Points on a hilly landscape, in no order, each with its height.
A climber steps from a point to the highest of its 2 nearest points, and stops where none of them is higher. Distance is the straight distance between rows; heights are no part of it.
varis (h 40.4): [139 132 147 115  79 151 151 110 127 145 142 110 180 173 107 152 209 132
 128  86 128 126 120 173  93 180 141 157 130 148 175  79 127 171]
nenam (h 27.2): [184 135 182  97 142 149  84 135 136  97 119 114 176 210 115 153  70  67
 105 118 167 105 120 115 150 176 125  74  82 190  70 146 151 110]
Sal (h 52.1): [181 128 112 107 167  97 147 132 149 136 161 113 175 119 126  73 115  96
 163 159 140 119 137 128 224 108  86 156 126 138 126 179 113 134]
poso (h 24.9): [131 138 121 177 131 107  87 108 172 125 134  89  79 140  73 127 115 144
  91 129  79 137 109 119 123 120 192  97 134 109 135 154 112 108]
fono (h 21.5): [199 125  89 117 148 122 153 138 146 116 119 139 218 135 118 114  76 126
  76 160 131  96 123  95 155 126 139  74 106 153 149 190 139  73]
roke (h 26.6): [ 79 155 131 116 145 140 140 124 113 161 103 173 100 121 131 109 129 112
 113  85 205 157  89 136 128 156 159 159 101  87 130  91 136 196]
moz (h 54.4): [142 119 131  98 138 144 182  88 140 139 140 125 162  96 206 132 124 114
 147 131 117 125 182  89 194 120  72 181 151 125  84  99 157 142]
noza (h 24.0): [151 169 126  58 152 148 138 179 128 148  81 148 166 129 155 107  85 136
  87  68 176 136  77 117 144 142 108 138 146 152 150 143 123 117]
Kaz (h 33.4): [142 112 154 149 101 123  79 161 117 119 106 114 102 122  72 139 113 176
  62 165  96  99  93 128  88  92 155  99 129 197 172 160 165  69]
Neso (h 37.7): [148 106 121 141 115 118 134  99 115 129 153 106 123 158  96 166 143 125
 118 194 129 103 119 161 133 106 162 124  59 132 156 105 146 129]
nub (h 8.6): [170 116  75  86 129 152 142  83 138 152 103 132 149 140  96 144 210 142
 141  79 134 103 147  87  96 148 128 128 169  97 151 148 119 106]
Tuvon (h 39.7): [140 144 147  90 136 135 165 130 110 148 102 152 161  88 132  93 133 121
 110 117 215 158 172 124 157 126  94 117 146 119 148 113 127 179]
gazin (h 12.1): [110 153 163 170 121 123 139  87 176 142 176  52 173 145 169 131 125 119
 150  96 105 164 179  89 157 160 136 128 129 119  49 130 135 176]
gizap (h 26.4): [163 133 117  75 115 148 106 162 127 162  61 164 170 134 122 137 127 125
 115  83 193 109  98 147 119 110 132 132 154 157 116 144 110  92]
lalu (h 47.9): [106 138 195 157 120 124  89 112 121 176  98 103  92 174  97 166 114 149
 105  97 140 133 118 127 104 122 166 125 130 140 112  65 150 152]
Keto (h 36.3): [133 127 117 116 108 129 160 110 117 154 126 146 189 136  87 132 206 113
 122 103 180 116 110 142 127 160 160 127  99 129 171  96 115 170]
sazu (h 38.1): [149 136  91 105 179  96  99 126 162 136 130 133  83 109 144 106 110 110
 108 123 130 100  64 117 178 115 127 135 133 133 159 144 155 121]
mifiv (h 14.8): [129 140 109  60 125 158 186 160 108 115 141 149  85  98  97 116 159 174
  72 129 103 130 128 108  93 115 114 110 145 109 217 129 124  82]
mis (h 32.0): [ 81 129 110  93  97 135 133 127 139 155 149 133  51 136  83 136 172 143
 152 103 119 184 125 111 132 148 133 157 127  53 121 136  96 173]
Geku (h 49.4): [ 78 142 153 155 129 110 127 140 102 101 116 146  42  92 139 146 137 160
 164 123 102 144 175 113 111 113 106 147 162  98 125 107 127 112]
pev (h 54.3): [ 67 150 164 143 144 118 127 142 110  96 141 125  89  77 209 167  88  90
 164 110 105 100 151 113 133 128 147 189 168 124  77 125 128 109]
pano (h 7.2): [ 85 145 123 150 127  99 138 169 109 107 117 179 123  80 116 109  77 148
  97 162 148 171 156 117 142  73 122  95 119 118 175 165 160 111]
bup (h 30.9): [121  94 142 176 134 107  67 136  97 146 176  97 125 140 111 122 125  99
 181 116 135 111 171 127 111  69 126 146 197 137  99 141 128 109]
tago (h 25.0): [170  99  95 158 157 132 105 121 148 132 176  95 148 128  93 119 143  82
 135 124 115  88 115 108 124 125 150 132 180 129 131 146 125 100]
Vusig (h 19.7): [160 111  66  95 139 152 214  91 121 143 124 143 120  88 152 118 154 181
 131 160  86 119 158 101 139 119  87 143 150  86 137 127 124 101]
defo (h 59.0): [171 101 107 143 133 143 120  79 105 162 122 106 187 192  89 169 135 112
 192  94 180 111 175 117 120 116 145 135 170 117  97 144 104 147]
Ribot (h 56.0): [103 147 113 126 154 130  99 106 156  98  93 116 115 130 172 158  94 116
 153  91 120 141 143 108 149 161 150 123 143  96  47 154  88 138]
fulid (h 47.4): [ 82 175 126 108 107 149  55 167 137  95 127  85  91 125 169 124 116 101
 180  62 150 118 172 100 133 115 115 138 192 118  46 173  80 145]
Kof (h 30.8): [174 105 120  98 116 139 168 151 120 118 167 160 231 109 121  99 163 114
 121 154 135 148 175 125 133 112  94  83 129 110 152 131 130 121]
mevu (h 37.9): [167 161 115 102 147 149 171 144 149  91 126 107 204 120 128  92 119 147
  78 132 139 143 134 152 133 166 138  92 117 144 191 142 103 157]
tosem (h 34.8): [147 120 127 113 109 153  98 115 130 104 141 102 110 163  47 171 173 141
  90 155  93  94 139 122 103 153 144  90 122 138 175 108 134 119]
moros (h 55.7): [109 109 130 147 139 110 153 135 116 162 118 152 147 124 153 142  74 143
  79 220 113 112  72 154 174 116 131 123  29 153 142 122 183 148]
Guzi (h 27.8): [155 131 123  90 153 140 171 133 132  89 176 139 224 154 129 106 127  57
 124 140 156 143 184 136 150 155 106  92 107 113 147 146 103 144]
Kesi (h 44.8): [125 105 136 108 104 128 153 122 132 173 129 133  53 139  81 134 205 163
 101 124  87 105  45 144  92 169 126 148  91 131 161  81 140 111]
deso (h 21.8): [117 121 171 153 101 101 187 147  91 153 122 146  81 134  88  89 165 189
 100 201 100 114  75 165 101 130 129 161  32 166 185 104 134 139]
suk (h 42.4): [115 127 169 156 113 144  42 104  97 157  99 110  93 216  78 168 113 107
 126  95 170 111  88 144  66 136 185 101 122 165 101  92 129 147]
seli (h 47.2): [134 140 141 158 155 125 164  94 126 143  99 129 193 147 122 103 110 136
 132  89 184 161 149 102 127 159 162 102 151  87  82 127 125 176]
piv (h 46.1): [130 147 127 123 168  92 130 152 132  93 146 121 137 103 150 121  88 117
 158 197 109 138 150 147 203 100  80 154 101 147 126 172 146 147]
pego (h 32.7): [147 109  95 118 110 129 115 105 118 120  94 139 170 172 101 134 175 125
 150 101 154 134 123 139 108 147 132  84 112 140 139 109 100 140]
ture (h 20.1): [134 131  71  57 120 156 141 148 115 122  82 185  81  84 170 142 135 133
 146  76 128 137  95 130 104 123  94 147 165 112 131 126 101  89]
lifa (h 15.1): [ 98  97 106 132 103 141 132 131 135 136 135 183 126  77 202  98 145  94
 165 131 109 189 149 137 146 110  82 140 153 101  67 108 104 148]
Devak (h 48.6): [135 136 112 110 170 132 156 104 105  99  91 151 109 100 156 158 127 119
 136 123 125 103 116 152 148 145 106 166 145 150 156  94 146 117]
Deko (h 19.3): [ 92 126 142 159 128 118 207  95 116 169 115 143  95  55 188 116 121 147
 130 112 115 172 143 113 120 150 143 171 140  67 112 104 140 172]
Nusil (h 15.2): [129 132 130 130 134 126 148 119 168 174 129 126 144  94 183  72 144 136
 121  87 118 161 103 116 144 148 101 122 144 105  95  98 141 162]
gesas (h 5.9): [142 153 107 112 134 113 124 182 105 120 132 166 164 105 106  65  75 125
 113 151 183 160 155 128 170  72 110 103 154 131 163 193 118 116]
repun (h 41.6): [125 149 132 128 142 129  81 145 123  98 127 132 131 151 101 151  42  95
 108 148 151 123 121 168 121 111 137 109 115 169 140 163 123 116]
Pider (h 17.1): [145 121 116 178 132  95 169  73 178 168 152  84 145  96 170  81 131 132
 165 162 116 139 102 134 165 141 130 186 118 109 121 135 143 195]
Rezig (h 28.6): [158 121  80  78 124 171  63 144 100 122  67 163 148 158  98 137 148 113
 156  84 195 107 152 113 106 101 116 113 169 141  92 168  90  81]
Tuvim (h 30.0): [156 139 164 107 127 133  65 127 130  83 143  83 169 202 104 130 109  74
 154  98 181 132 172 104 132 142 105  75 103 168  86 133 117 141]
toz (h 10.2): [138 113  86 133 123 144 160  70 154 172 152 135 121 141 101 133 190 139
 171  76 123 143 130  93 109 163 134 143 164  63 117 125 119 154]
Nivib (h 45.4): [105  98 166 145 121 108 161 105 105 171 143 130 108 140 126 160 111 156
  82 202 102 115  85 136 139 115 174 122  26 136 153  87 173 135]
Gazag (h 12.2): [127 122  90 138 116 124 216  77 157 173 146 134  85 114 119 131 170 172
 151 112  92 140 120 102 117 173 159 195 137  49 138 141 111 146]
nefil (h 30.5): [143 121  92  97 116 167  67 126 148 143  86 138 140 155 134 130 147 110
 181  60 152 127 122 125 112 118  90 121 177 125  52 155  81 112]
bivat (h 23.8): [174 119 132 169 140 120 154 151 147 160 160 132 179  88 149  55 127 113
 117 160 123 100  74 128 148 107 129 144 141 149 173 118 176 105]
Dubek (h 41.2): [121 114 142 165 140  97  91 159 127  89 187 115 126 114 136 126  91 104
 151 200 107  91 149 131 189  66 115 128 108 167 147 151 182 114]
tuf (h 28.2): [110 124 146 125 118 121  67 188  84  91 134 150  77 105  73 114 138 163
 124 148 133 115 142 123 102  74 104 123 165 165 181 146 166  74]
palig (h 19.8): [128 133 104 132 151 125 172 102 134 114 164 110  93 115  93 126 132 156
 104 156 103 132 145  97 146 125 138 147 128  83 175 143 122 116]
tetig (h 17.4): [158 153  77  86 135 156 197 112 129 120 161 103 121  93 109 127 136 163
  95 166 100 105 129 134 151 150 131 175 126  97 230 134 134 139]
Faka (h 32.1): [ 95 139 101 100 103 150 139 129 148 141 171 141  96 114 132 128 130 107
 140 110 144 176 162 118 133  95 141 148 154  42  98 163  89 166]
vor (h 21.6): [171 136 135 124 126 138  97 138 134 133  95 107 182 134  92 124 123 154
  86 127 152 105 151 113 122  84 127  97 142 152 155 147 147  81]
fal (h 35.5): [126 133 120  92 122 147 187 112 133 144 152 150 130  85 120  91 118 131
 128 129 174 200 177 109 160 116 108 141 154  69 135 153  91 192]
nur (h 39.4): [123 114 120 150 123 139  81 169 101  67 103 137 142 132 138 146  92 128
 137 107 119  97 131 163  72 135 101 121 181 183 121 119 105  83]
bakor (h 44.1): [124 150 132  83  97 147 154 144 110 149  93 167 109  90 107 120 148 132
 119 121 163 146 150 124 131  78 102 140 161  91 134 111 143 142]
Nemul (h 35.7): [105 113 125 103  65 137 144 115 129 180 115 155  81 130 117 124 189 123
 178 106 138 167 130 134 100 121 102 169 133  70  88  93 120 163]
vil (h 16.5): [126 112 119  97 121 146 189 164 114 111 153 151  39 101  89 134 137 161
 130 131  92 109 105 109  64 130 125 154 138  99 167 129 133  65]
Deno (h 49.6): [114 101 147 118  99 125 185 148  99 161 146 160  95 109  97 150 154 129
 149 161 148 134 138 135 123  98 121 171 114  87 132 120 143 112]
dini (h 28.0): [133  94 128 195 141 100  76 106 132 138 156  98  87 147 107 132 135 102
 156 120  90 125 121 112 123 106 170 117 164 128  98 140 123 113]
Guka (h 32.8): [186 130 106 101 114 117 141  99 130 124 112 122 146 160  64 178 165 133
  79 192 123  67 112 125 150 106 165  97  61 153 184 128 152  92]
Fafus (h 27.9): [182 130 125 154 136  96 158 111 139 167 126 122 192 114 134  62 173 144
  84 139 161  85  76 130 146 133 153 116  90 178 178 102 155 136]
vidud (h 31.8): [138 114 138 186 120 154 137 110 127 116 152 107 211 154 159 147  93 112
 130 115 105 137 125 163  80 167 139 139 129 134 111  96 118 140]
Rul (h 42.1): [136 154 125 133 120 145 174 138 117  99 108 143 156 135  98 125 163 168
  72 125 135 139 149 151  82 154 151  92 117 131 213 108 121 145]
Tik (h 32.4): [128 129 148 168 160  90 105 100 144 159 143  96  72 132 108 113 115 123
 103 167 113  86  77 139 147 137 163 150  98 171 170  97 170 146]
Panag (h 48.2): [ 78 127 165 177 160  82 133 133 109 141 129 139  73  84 165 143  77 110
 142 141 124 133 131 126 128  94 153 182 161 116  92 130 157 127]
lumal (h 31.7): [127 116 134 129 125 116 129 130 105 106 148 120  89 140  42 149 149 151
  84 161 126 105 128 103  89 129 196  71  96 127 193 127 154  73]
gevo (h 41.3): [126 141 156 166 157 104 186  98 132 165 131 113 187 120 138  90  73 113
  97 135 164 175 127 121 147 170 154 122  96 105 101 114 145 191]
Vin (h 14.7): [138 141  75 111 121 164 217  77 157 167 165  93 146 105 110 148 161 155
 128 121  77 119 142 136 117 166 119 183 148  97 173 132 123 148]
dat (h 37.0): [128 116 135 170 106 125 170 116 103 164  83 162 187 126 135 117 178 172
  73 131 135 108  76 162  78 158 171 116  72 153 151  86 111 155]
rona (h 42.2): [ 95 139 129 130 108 134  20 173 102  79  89 147 100 128 135 109 112 132
 151 108 172 143 143 139 102  96 120  79 147 150 118 137 104 118]
Noz (h 36.4): [136 166 101  95 123 150 161 132 143 134 140 137 163  91 186  92  94  77
 161  77 182 154 155 138 137 179 109 183 165  97  95 155  74 201]
dugof (h 20.6): [141 108 102 131  99 119 145 140 141 119 178 119 143 112 129 104 179 169
 107 198  71  88 139 107 157  89  93 118 103 160 193  98 164  96]
Pokep (h 63.0): [115 113 151 167 128 114  85 165 133 129  96 142 110 120 162 146  87 143
 122 131  80 136  78 140 126 104 122 122 118 159 110 132 132  88]
Paka (h 58.7): [159 136 102 101 148 130 150  89 185 153 180 101 175 144 119 122 127  95
 153 131 132 137 154 125 190 126 114 163 131 103 110 176  96 155]
zedot (h 60.2): [128 137 114 113 150 141  96 107 119 101 144  95 112 133 113 163 129 145
 139 116  92 130 168 108 130 102  94 150 200 125 108 168  90  98]
zel (h 29.5): [ 64 162 146 102 125 137 141 141 104 123 120 165  69 113 116 107 127 120
 130 105 202 167 139 130 103 140 157 117 141  63 142 120 116 181]
vozul (h 22.1): [124 159 118 161 152 118 101 128 180 122 130 125 115 111 133 118  82 153
 100 130  77 163 132 115 149 119 139 108 145 100 103 192 102 104]
Rik (h 18.2): [108 127 107  81 110 162 179 165  99 109 100 185  60 108 109 147 142 153
 129  84 144 113  88 146  63 144 129 140 136 110 153 123 111  77]
guk (h 17.5): [100 144 114 139 138 112 125 149 166 128 123 149 147  67 209  68 115 118
 142 106 117 185 121 142 139 143 121 137 169 101  95 144  89 155]
rafub (h 55.0): [105 119  90 125 163 115 137 114 127  72 119 180  78  89 175 159 113  96
 165 133 108 121 149 127 152 144 122 146 132 118 132 136 141  89]
Bomu (h 42.6): [122 131 104 113 154 151 181  83 127 127 107 123 138 110 171 152 142 136
 109 115 118 124 104 149 116 196 113 179 138 139 164  95 123 175]
lisam (h 33.5): [ 75 130 169 152 128 119 116 118  99 145 110 140  33 184  91 158 116 157
 106  99 110 106  60 145  38 157 179 136  79 131 113  76 122 135]
dal (h 33.7): [107  82 147 173 115  99  97 159  95 118 160 147 121 139 117 127 126  99
 186 161 131 127 166 149 132  59 100 128 134 123 116 130 129 123]
Sis (h 57.4): [139 117 147 124 122 103 160 149  99 158  97 193 126 105 120 121 152 136
 129 156 156 110  99 165 142  99 128 176  91 140 155 106 155 114]
vol (h 52.2): [121  88 135 123  95 143 198 117 115 162 132 147  92 121 125 129 206 142
 144 144  90 115  77 162  97 153 113 162  71 123 162  62 150 150]
sigo (h 45.7): [134 144 152 140 140 127  26 139 118  75 112  91 108 166 102 180  62  90
 127 134 139 113 137 157 104 131 143 131 154 183 107 150  96 106]
sulid (h 39.3): [119 155 160 140 144 131  84  90 149  89 118  74 130 150 120 137 112 134
 119 108 126 134 180 115 134 143 128  79 153 138 116 104 131 158]
sar (h 35.0): [102  97 165 120  90 144  32 133 117 110 140  68  78 192  90 169 162 135
 144 129 125 140 139 128 102  95 127  88 114 153 120 110 130 119]
madi (h 33.8): [174 152 102 140 135 129 165 136 133  83 163 101 208 107 140  57  85 144
  88 194 127  97 130 150 160 162 121  96  99 183 195 149 141 137]
zofuv (h 20.4): [160 122 101 178 146  99 140 107 162 132 153  84 144 100 148  65 122 120
 147 156  94 106  96 153 160 139 133 166 149 153 163 121 129 138]
lir (h 47.5): [151 158 138  97 161 130 168 108 180 117 124  97 154  86 223 133 116  92
 135 121 101 142 130 109 191 171  75 187 121 141  90 149 132 152]
rut (h 55.1): [ 94 142 130 122 153 132  93 151 122  95 115 102  63 127 115 178  93 137
 125  97 141 108 144 104 123 132 147 143 178 122 112 159 109  96]
ber (h 19.5): [184 121 116 123 136 133 111 140 140 100 143  99 187 132 118 114 141 149
  92 182  82  80 159 107 154  93 100  89 125 186 170 154 163  88]
faso (h 35.6): [130 149 108  94 143 109 116 132 169 128 139 132  75 114 122 111 111 159
  92 181  91 127  54 145 172 118 119 135  83 123 160 170 136 129]
nepo (h 29.2): [169  88 138 105  97 111 141 133 111 138 114 137 121 146  82 154 217 157
 119 174 109  69 129 116 140  85 123 109  78 150 162 117 154  75]
Nomu (h 45.1): [133  98 136 111  82 140 169 137 134 129 151 100 141 139 112 143 221 141
 113 139  99 114 113 153 104 151 124 133  98 152 184  55 139 148]
Lekup (h 39.9): [110 133 150  93 100 162 125 133 110 205  76 172 106 124 126 150 160 117
 148  93 173 146 140 120 110  92 109 141 134  90  81 102 147 139]
mose (h 28.4): [117 120 115 161 129 114 127 120 149  95 149 111 159 140 149 122 124  83
 148 109 143 145 119 142 120 156 160 123 132 107 114 112 121 159]
remo (h 19.6): [134 144 119 145 165 128 116 157 161 103 125 117 152 109 187  89  75 131
 106 119  91 156 122 138 134 155 127  94 154 123 127 146 109 129]
guga (h 38.4): [ 88 125 147 143 123 113 159  92 137 151 110 134  29 146  97 168 146 163
 111 112  75 120  50 135  71 204 148 166  77 101 127  94 118 136]
kir (h 32.3): [115 111 148 114 100 131  21 115 136 106 141  88 127 200 120 153 130  95
 163 116 156 142 164 115 114 106 125  70 115 132  60 124  97 131]
gul (h 46.0): [100 143 121 106 119 155 132 146  96  83 121 152 137 137 112 155 121 144
  97 121 147 120 157 128  92 119 123 116 129 121 178 115 120 111]
kimu (h 44.7): [ 64 145 134 102 112 138  14 189  98  85 137 127  80 124 145 136  99  96
 186 106 155 133 171 124 120  88  99 122 168 137  91 173 102 129]
pina (h 22.0): [140 165  86  65 155 128 107 157 135 126  89 157 104  98 168  99  91 135
 119  71 149 159  80 131 139 120 109 131 168 133 140 168 116 101]
naz (h 22.8): [144  91  81 106 108 124 199 129 107 146  97 182 136 125 122 145 157 184
 135 184  82 128 134 123 135  90  87 119 101 113 140 137 126  75]
Kis (h 37.2): [119  99 161 162 126  80  84 134  88 114 163 128 141 147 155 131 108 108
 171 168 130 141 160 107 163  76 113 103 120 173 125  99 182 107]
pude (h 8.7): [118 129 114 155 132 125 115 162 127  99 115 170 147 123 117 120  75 150
  72 142 110 148 122 107  98 109 154  62 121 111 151 143 160  81]
lov (h 36.6): [148 115 153 137 111 126  53 172  91  84  78 138 140 140  94 153 115 142
  91 126 127 112 119 164  84  96 114  84 136 217 149 133 131  80]
mibu (h 36.5): [142 117 116 123 111 128  98 160 138 141 113 158 183 141 138  62 139  75
 154 102 178 134 125 145 130 106  96 105 130 121  92 125 116 129]
dem (h 42.5): [121 103 145 152  78 123 126 180  74 153  83 184 142 126 109 123 159 146
  87 131 132 119  76 182  73 123 163 105  92 168 147  86 104 104]
Tovob (h 34.1): [173 139 131 107 108 125 169 151 124 127 137 133 229 126 102  62 179 132
 113 141 152 134 150 157 151 136  99 118 108 169 172 138 100 153]
det (h 12.8): [ 90  91 134 146 115 143 157 147 125 127 105 197  98  65 216 138 127 132
 142 117 108 162 144 114 112 111 108 115 150  86  81 119 159 105]
Pili (h 36.9): [123 143 118 150 123 155 176  79 163 146 140 109 168 146 157 147 115 146
  95 135  95 132  83 167 120 188 142 144 108 129 134 110 122 165]
Les (h 38.0): [118  86 146 116  97 157  86 146  84  91 125 102  83 161  57 211 164 139
 117 145  89 121 145 143  66 122 119 117 134 160 142 110 126  92]
safum (h 48.0): [ 94 113 163 119  67 138  85 160  93 136  93 162 118 173 126 154 159 166
 131 123 132 136  99 154  83 120 122 100 101 155 114  82 127 115]
toger (h 14.0): [108 147 153 136 125 100 145  99 174 140 175  69 118 119 143 123 145 124
 150 126  78 176 185 108 188 127 121 141 127 106  91 111 110 188]
sakik (h 68.4): [101 120 160 150 135 111 130 170 122 167 126 162 157 110 135 128 118 137
  98 180 125 136  90 148 144  69 105 120  75 154 149 111 177 113]
Dofa (h 32.6): [ 91 165 109 102 132 166 159 151 101 113 141 173 125  99 175 107  82 106
 143  95 183 157 158 149 107 142 127 143 155  85 128 125  79 175]
Rorez (h 42.9): [114 137 156 146 150 124  74  95 158 100 144  61 119 148 174 125 120  86
 144  81 123 115 146 100 126 179 154  71 141 153  75  95 158 154]
lavid (h 60.8): [119 155 132 118 154 170 134 120 138 115 143 118 127  95 200 153 123 101
 172  88 110 131 170  98 150 124  94 172 183 118  66 115 133 122]
bomi (h 55.2): [ 95 142 130 191 117 121  45 152 132 121 101 126  98 128 174 130  85 118
 147  99 102 118  88 142 108 120 150 129 176 130  65 144 100  86]
Mora (h 49.5): [119 104  83 110 146 115 128 143 110 108 155 187  83  86 143 124 142 109
 159 150 114 118 148 107 155  71  99 127 143 120 135 157 150  94]
Kobod (h 25.9): [154  93 101  83 124 141 140 116 131 143 100 144 114 137 132 161 173 154
 126 142 107 107  98 114 143 116 113 121 112 110 131 117 144  78]
rebid (h 28.9): [168 125 146 125 131 118 121 106 157 119 161  92 205 178 146  86 128  49
 169  95 161 126 107 151 163 203 112 121  97 139 103 113 130 172]
mes (h 10.6): [ 92 110 112 151 133 128 162 150 129 134 154 177 125  81 162 123 103 118
  99 134 110 159 133 105 100 111 153  80 131  63 123 127 137 106]
toduv (h 46.8): [ 87 165 172 157 150 136  44 109 149  91 126  58  80 139 177 146 123  98
 143  54 131 112 148 110 126 178 171 141 166 144  55 120 116 147]
Gar (h 24.2): [171 147 123 147 148 127 120  95 143 144  78 116 134 147 104 134  92 153
  94 148 122 109 103 128 151 111 145 113 127 158 144 128 151 103]
Tavo (h 44.9): [152  99  50  86 123 119 148 139 129 126 136 195 103 109 120 132 146 114
 157 167 125 139 117 134 136  82 117 148 129 105 157 181  89  90]
zuf (h 31.9): [157 109  91 160 143 112 173  85 130 156  91 148 157 113 142 109 186 160
  98 126 133 106  82 127 129 176 160 119 102 154 168  83 162 132]
runo (h 22.3): [151 106 112 142 163 113 153  97 123 121 146 132 153 111 124 105 144 132
 118 139 127 105 147 100 129 132 158 100 148 112 169 131 155 115]
roli (h 42.0): [ 89 151 197 164 135 117 116 111 149 141 138  86 109 152 107 134 108 146
  94 145 139 165 136 121 144 123 143  96 111 127 128  93 150 188]
rup (h 22.9): [102 124 138 163 140 127 194  80 110 169 101 158 131 105 148 122 113 127
 125 116 163 133  95 135 111 150 159 200 119 103 105  88 136 180]
foge (h 25.6): [147 135 103  87 138 146 138 108 152  83 185 122 193 153 154 128 138  59
 160 102 164 116 156 122 141 198  82 134 114 114 115 135 118 150]
pabam (h 50.8): [ 96 186 130 124 137 128  66 117 158 111  92  80  95 113 182 131 120 113
 173  56 130 132 166 105 154 169 156 168 182 136  19 159  79 154]
vuzok (h 42.7): [106 157 129 159 172 105 117 142 151 145 150 125  68  82 128 110  91 129
 130 140 112 114 110 126 181  93 152 165 152 118 131 157 172 104]
tuvo (h 43.5): [116  87 158 139  65 128 126 131  88 152  98 143  99 190  57 155 203 157
 167 109 129 131  97 159  63 126 147 112  88 146 124  81 103 105]
zedig (h 49.8): [115 137 158 158 128 122  17 161 118 107 114  74 115 159 137 131  89  90
 162  94 139 108 126 149 118 130 130 131 175 169  62 168  88 135]
tiro (h 30.4): [128  97 159 161 120 100  54 164 113 123 141 111  73 123  75 150 102 154
 121 175  99  97 125 113 122  52 128 113 146 168 147 161 190  82]
luro (h 23.5): [122 126 118 100  97 126 177 147 147 149 167 123 156 124 113 105 153 180
  82 205  82 141 147 133 138  80  87 110  73 102 183 135 135 133]
duv (h 33.0): [167 129 177 138 153 110  93 122 128 150 139  98 176 188 146 126 101  72
 158 117 171 106 102 154 158 147 144 131  89 170  86 129 147 158]
vuno (h 27.7): [159 124 139 166 172  85 132  63 136 155 110  87 137 143 121 127 100 143
 133 156 146  98  87 130 163 136 155 117  92 158 137 103 174 137]
kinaz (h 16.3): [ 89 131 140 155 138  98 203  83 144 120 140  89 108  72 175 133 138 147
 156 151  91 172 190 107 170 150 138 184 115  75  99 135 123 180]
ruvev (h 30.2): [114 111  93 139 108 141  77 138 126  93 131 134 123 162 122 118 172 106
 152  90 169 120 127 128  85 152 146  80 148 115 111 111 114 129]
tadol (h 24.4): [200 131 148 102 146 115 110 145 147  98  96 129 203 171 116 116  78 103
  72 145 153 112 125  98 163 147 128  52  62 188 105 151 159  86]
Degem (h 40.2): [137 120  73  59 130 122 134 151 174 119 142 147  78 107 139 116 133 142
 128 159  97 168 111 120 194  94  99 136 110  90 146 179 105 120]
degeg (h 32.9): [153 145 117  96 118 140  89 157 165 158 122 121 143 142 146 109 123 110
 146  87 123 135 121 124 161 115  69 131 161 132  80 157  99 122]
zud (h 41.8): [101  95 173 157 111 118 100 131 109  92 133  81  49 150  92 174 135 147
 116 133  52 111 129 113  66 141 138 116 138 137 136  95 123 112]
fisof (h 27.1): [147 134 101 114 115 161 178 131 125 156 131 135 199 117 149 120 139 145
  90 176 126 144 149 134 163 110 118 118  94 105 148 139 136 148]
ses (h 37.6): [124 144 152 136 137 139  63 131 121 140 118 113 142 186 112 142  88  85
 104 128 169 110  81 149 120 136 172 114  95 190 107 115 129 143]
pez (h 37.8): [109 127 175 166 150  95 131 126 104 139 165 135  47 143  89 147 103 130
 113 171  92 101  86 138 118 116 183 147  66 127 148 109 172 116]
demu (h 28.5): [110 107 170 114 106 114 168 151  64 110 118 155 102 140  48 146 130 182
  78 198 144  99 137 118 100  84 172 102  51 150 198 118 172  76]
dase (h 43.1): [131 136 114 155 163 127 124 130 136  99  90 108 137 114 168 133  78 119
 148 111 124 112 102 169 110 165  98 164 168 182 130 113 112 113]
vufog (h 39.8): [112 121 106 122 113 115  69 180 107 114 114 193 126 119 122  78 137 116
 155 107 169 160 157 117 103  90 102  77 141 118 120 163 134 118]
razas (h 50.6): [ 97 172 141 102 157 138 109 144 102 103 104 143 100 109 122 144  63 121
  95 113 154 136 142 111 118 118 146 125 160  85 144 150 135 103]
zatep (h 49.9): [140 153 140 134 141 146  88 126 164 111 141  91 170 160 156 174  66 104
 131 118 102 149 165 101 141 153 121 107 123 120  42 180  86 107]
mefop (h 40.3): [115 167 139 133 129 145 126 116 130 132 144  81 182 133 161 117  83  87
 169  74 140 148 161 133 136 183  93 180 158 119  68 152  85 185]
zumo (h 25.4): [120 123 181 120  86 121 201 155  88 153 125 139 105 126  78 145 152 192
  79 189 104  83 109 144  80 125 154 131  50 140 181 106 164 100]
bop (h 13.7): [159 113 121 141 112 115 157  82 180 190 144 104 189 126 172  86 163 135
 147 110 138 162  90 126 142 171 121 125 122 112 109 120 131 206]
Gatu (h 45.0): [149 150 132 126 131 158 146  99 162 120 153 115 202 161 161 144  85 104
 153 115 125 160 185 109 158 173  80 120 115 115  49 165  80 158]
fem (h 45.6): [ 74 112 154 152 132 132 111 150  99  79 137  82  21 115 112 172 152 162
 165 105  74 113 164 123  89 143 133 152 174 123 115  97 103 104]
Rimad (h 65.8): [148 126 112 109 160 129 116  86 138 136 145  99 159 159 105 156 127 115
 172 110 129 122 185  93 156 121 114 131 169 113  83 172  98 121]
Maro (h 54.9): [ 96 113 146 170 124 114 135 142 124 103 135 123  89 104 166 121 129 153
 141 138  66 127 118 142 105 117  99 155 138 145 133  91 126 118]
mozi (h 52.8): [148 117 108 139 104 138 165  78 107 150 111 139 192 164 135 113 139  96
 185  80 177 140 180 120 127 148 131 129 174  99  77 112 110 150]

Call two points neighbours if one is among the 2 nearest of the other. Go from one point of each pair to the other, from neighbour to neighbour, staying as high as possible. Name the lowest point that can't be avoided.
Pokep and Rimad: foge
vol and lalu: lisam
lalu and Ribot: sulid
safum and bakor: bop
rafub and lalu: mose
lalu and Pokep: ses
lavid and rafub: faso
